Points on a hilly landscape, in no order, each with its height.
From any point a climber takes the steepest step (rise divided by distance) to one of its 2 nearest points. It stops when none of these is higher. Distance is the straight distance between rows; heights are no part of it.
j_68 (h 611): [102 117 118 166 122 142 181 138 153  40 120 143 155 165 116 164 155  50
 121  99]
j_728 (h 376): [125 100 203  87  87 117  75 132 118 234 145 133  92 135 109  90 141 105
 127 104]
j_852 (h 601): [120 173 108 104 109 125 141 170 142  83 131 101 179 106 105 167 166  97
 160 151]
j_700 (h 560): [144 128 142 173 126 153 173 147 188 151 144 134 123 136 102 147 172 129
 145 167]
j_693 (h 557): [146 117 137  95  99  41 130 151 109 119 142  47 129  91 110 132 107 110
 130 100]
j_287 (h 263): [114 102  76 145 146 154 226 142 149  81 103 134 138 167 105 161 129 135
 170  91]
j_154 (h 312): [112 104 163  77  79  73  88 118 132 141 117 105 123 124 157 143 110 128
 109 112]
j_20 (h 597): [128 110 133  82  85  88  74 134 100 155 140 128 142  99 124  90 163 137
 118 174]
j_339 (h 304): [117 149 206 100 109 156  71 121 113 229 145 157 109 139 117  72 120  86
 123 134]
j_277 (h 465): [132  96 179  77 109  95  94 117 128 201 135 116  91 127 131 120 145 129
  83 111]
j_953 (h 703): [123 136 133  81  77  89  95 128  83 147 117 107 169 101 127  94 106 122
  99 171]
j_201 (h 252): [ 93 109 161  63  86 117  63 127 124 128  92 128 147 118 139 137 138 104
 127 147]
j_620 (h 291): [130  78 132  97 122 104 120 103 104 145  88 117  92 138 157 129  82 176
 102  73]
j_694 (h 207): [129 111  89 139 161 100 122  92  87 142 151 152 102 128 144  85  98 191
 122 102]
j_24 (h 361): [108 164  78  99 173 139 189 120 148  95 117 135 142 128 148 146 125 141
 156 123]
j_173 (h 406): [106 177  99 133 164 141 177 147 139  75 109  94 152 120 118 166 120  97
 163 121]
j_985 (h 378): [160 111 141 148 146 177  88  95 190 165 125 138 106 154 168 149 138 127
 112 109]
j_342 (h 590): [172 150 110 200 166 185 126  91 126 194 133 122 117 107 128  89 118 137
 135 133]
j_897 (h 238): [118 145 139  75 137 152 140 107 137 170 108 158 157 129 135  87 121 124
 105 190]
j_389 (h 150): [153 177 147 124 157 199 118 105 179 201 136 120 128 114 144 103 137  92
 158 136]
j_354 (h 216): [135  99 101 126 134 144 226 138 182 125 113 109 124 167 104 163 141 137
 153 129]
j_397 (h 684): [133 101 120 146 123 132 179 143 185  75 154 142 154 166 102 169 180  79
 128 132]
j_357 (h 511): [133  97 124  72  94 145 102 175 155 122 119 159 128 128 131 108 186 137
 188 171]
j_413 (h 313): [108 115  86 151 172 171 218 138 138 110 115 164 118 151 100 127 135 161
 173 114]
j_160 (h 228): [132 162 179 111 138 169  91 107 156 208 139 143 107 123 144  94 137 106
 126 145]
j_948 (h 269): [ 87  95 100 162 144 123 120 142  51  61 154 161 108 124  84 124 133 172
 149  74]
j_614 (h 359): [149 115 117  74 100 145 122 190 151  77 122 118 142 132 109 152 182 119
 173 169]
j_25 (h 428): [135 101  98 152 131  81 156 144  74  83 141 105  98 132 112 159 100 147
 119  25]
j_736 (h 718): [112 151 132 153 146  83 144 125  88  85 138  97 106 100 126 145 110 119
 107 135]
j_48 (h 229): [140 160  95 130 173 165 143  94 129 171 137 175 139 138 151  70 104 158
 122 151]
j_580 (h 302): [135 158 129 114 146 135 141 118 157 166 148 141 143 116 130 102 160 134
 119 185]
j_634 (h 336): [138  95  93 113 132  90 121 122  80 113 121 117 106 123 144 135  83 194
 132  61]
j_323 (h 358): [105 101 133  49  94 166 104 168 133 156  97 185 127 139 130  81 186 122
 196 153]
j_117 (h 679): [158 129 175 114 103  87 131 127 127 206 165 110  88 126 124  60  97 138
 110 143]
j_170 (h 445): [153 122 123 156 164 144 122 107 182 120 152 154 105 160 158 162 153 137
 107 110]
j_516 (h 552): [109 175 121 117 137 111 152 119 121  97 126 122 155 105 143 109  99 120
 137 180]
j_544 (h 415): [135 113 144 126  94 109 100 115 162 157 127 133 138 124 150 145 150 146
 110 153]
j_109 (h 451): [ 91 146 101 176 151 145 166 141 105  56 108 135 137 129 124 170 120 115
 142  92]
j_45 (h 153): [125 140 123  83  92 134  71 166 138  98  89  92 177  96 127 140 137 100
 178 160]
j_866 (h 495): [ 93 127 106 203 121 119 141 137  79  51 114 130 126 136 124 158 106 114
 126  52]
j_859 (h 201): [115 128 128  74 113 132  88 130 146 104  93 101 166 105 145 159 139 105
 123 156]
j_907 (h 307): [111 139 116  91 161 149 146 101 160 129 102 145 136 131 168 139 125 145
 132 140]
j_422 (h 461): [150 150 126 187 158 183 190 133 174 175 140 132 113 136 104 134 153 139
 150 128]
j_283 (h 233): [116  99  91 171 159 106 129 111  91 103 149 152 100 133 125 132 132 177
 128  84]
j_605 (h 442): [115 150 171 104 117 117 123 149 142 106 138 128 101 121 140 133 131 137
 136 185]
j_880 (h 654): [113 106 128 176 149  91 144 120 113  56 138 114  95 135 132 160 123 108
 102 110]
j_823 (h 672): [122 103 123 182 109 102 142 129 151  82 151 140 146 141 112 169 178  93
  94 133]
j_331 (h 752): [131 116 129 182 109  86 132 119 134 137 165 128 124 121 111 155 173 136
  85 133]
j_575 (h 270): [121 133  85 150 166 150 155 108 120 130 117 171 131 131 143 109 115 187
 144 137]
j_711 (h 254): [ 81 113 175  69  92 149  82 139 137 179 110 194 139 142 117  93 167 102
 167 159]
j_391 (h 357): [133 114 132 121 100  83 115 110 134 122 121 111 125 125 157 162 114 151
  95 115]
j_908 (h 258): [100 123 153  90 139 155 111  93 166 170  93 163 123 145 167 132 132 129
 113 128]
j_276 (h 139): [123 148  88 107 146 149 149 122 128 110  69 100 179 100 134 153 112 127
 131 153]
j_709 (h 380): [129 138 108 199 174 184 183 132 138 143 143 175 105 145 108 121 146 165
 161 110]
j_485 (h 542): [136 155 126 146 118 113 169 117  87 136 130 141 133 127 133  88  66 158
  92 172]
j_311 (h 362): [135 123 171 124  84  95 110 167 128  81 144 106 100 129 128 162 132 130
 125 156]
j_820 (h 617): [135 139 135  92 101 107 130 111  87 164 128 135 143 125 131  71  78 131
  64 173]
j_115 (h 682): [159 138 139 200 153 134 144 102 112 182 156 125  88 121 119  87 105 144
 107 147]
j_951 (h 556): [137 149 181 136 122 109 126 131 129 163 160 126  83 124 135 100 119 154
 111 171]
j_519 (h 738): [151 158 143 164 121 116  59 178 126  97 128  53 146 115 108 167 117  88
 130 117]
j_273 (h 86): [161 177 138 141 152 208  98  81 125 204 125 123 126 110 155  82  92  93
 141 118]
j_376 (h 811): [176 146 163 152 132 132 125 105 116 220 162  99  81 122 135  64  83 128
 113 121]
j_349 (h 550): [108 133 135 202 102 127 138 145 119  40 119 122 153 153 118 165 112  54
 114  73]
j_864 (h 651): [144 137 145 118  93  74  65 173 113 108 134  42 133 102 113 139 103 100
 143 111]
j_842 (h 589): [128 120 135 138 150 125 143 128 155  63 121 114 118 133 145 173 129 110
 118 159]
j_71 (h 479): [140 111 114 146 114  60 159 135  98 103 133  66 117 110 115 161 100 125
 108  69]
j_862 (h 293): [156 108 140 125  80 128 101 185 137  46 139 124 137 138 112 164 159 112
 156 162]
j_523 (h 642): [131 134 130 114 155  85 146 104  82 127 134 105  96 110 141 112  94 149
  89 129]
j_426 (h 52): [150 149 134 133 152 177  87  74  99 225 125 143 119 128 152  57  72 105
 111  99]
j_801 (h 309): [ 86  98  96 162 133 154 109 151  79  26 138 171 140 143  90 149 132 146
 164  62]
j_618 (h 622): [124 171 129 119 105  88 115 128  92 115 122  85 162  89 127 118  91 117
 119 159]
j_333 (h 730): [148 112 149 124 110 145 116 163 176 138 149 138 117 129 116 127 185 138
 156 185]
j_502 (h 407): [108 116 104 185 147 148 166 132 135  72 136 178 120 163 129 161 143 145
 133  85]
j_373 (h 217): [156 160 121 108 155 176 153 118 193 205 148 116 142 124 117  95 165 107
 154 165]
j_371 (h 397): [125 146 131  60 122 137 122 140 149 141 130 139 156 109 126 130 180 126
 129 184]
j_898 (h 111): [125 122  75 156 144 135 134 111 104  96  86 121 158 103 137 158 115 156
 120 124]
j_507 (h 199): [ 73 120 188  68  89 112  84 119 103 179 107 160 136 131 124  95 125 105
 120 153]
j_589 (h 496): [144  91 131 111  81  97  70 143 134 124 148 124 137 114 130 137 180 137
 124 161]
j_95 (h 193): [152 135  96 135 163 113 124  83  96 174 156 154 120 133 151  55  87 156
  88 128]
j_382 (h 179): [118 156 123  72 130 160 155 124 115 134  63 123 170 110 132 119  96 128
 119 175]
j_990 (h 516): [141 116 137 116 156 146 149 123 201 103 136 131 111 155 143 159 152 122
 128 156]
j_915 (h 504): [124 153 111  80 132 134 176 146 158 125 126 112 157 119 108 151 168 128
 143 170]
j_623 (h 25): [124 117 162 109 122 128 107  85 108 230 121 148 114 138 140  66  85 117
  90 117]
j_326 (h 630): [148 123  96 161 124 100  97 121 108  77 116  83 158 127 140 187 104 114
 100  74]
j_826 (h 562): [139 120 153  77 138  76 135 107 107 175 138 105  93 122 146 107 110 148
  81 104]
j_490 (h 379): [132  91  94 119 151  84 150 143  65  96 154 122  88 127 103 120  95 185
 147  44]
j_668 (h 321): [125 109  95 190 167 171 134 124 112 128 145 179 109 133 103 101 133 195
 175 116]
j_967 (h 673): [126 171 126 164 109 126 103 179 134  74 135  87 168 114  98 174 140  78
 149 126]
j_678 (h 671): [154 148 115 192 141 121  86 145 126  74 118  77 169 142 118 182 103  72
 109  82]
j_961 (h 315): [124  98 145 130 142 152  84  82 161 179 101 154 101 147 171 125 115 147
 116  93]
j_663 (h 356): [103  85  95 183 118 175 150 147 103  44 127 202 141 175  99 147 151 130
 138  54]

Two climbers start at each pair of points below. Name the first point that both come to, or write -.
j_283 / j_575 | -
j_273 / j_961 | j_736
j_908 / j_623 | j_736

Where does a climber stop that starts at each point below?
j_694 | j_397
j_354 | j_333
j_490 | j_519
j_426 | j_736

Call two points neighbours if one is among the 2 nearest of the other. Go from one point of each pair to the other, from neighbour to neighbour, staying as high as possible. Name the lowest point that can't be avoided.
j_397 / j_953 | j_544
j_397 / j_331 | j_823
j_333 / j_376 | j_862
j_953 / j_736 | j_485
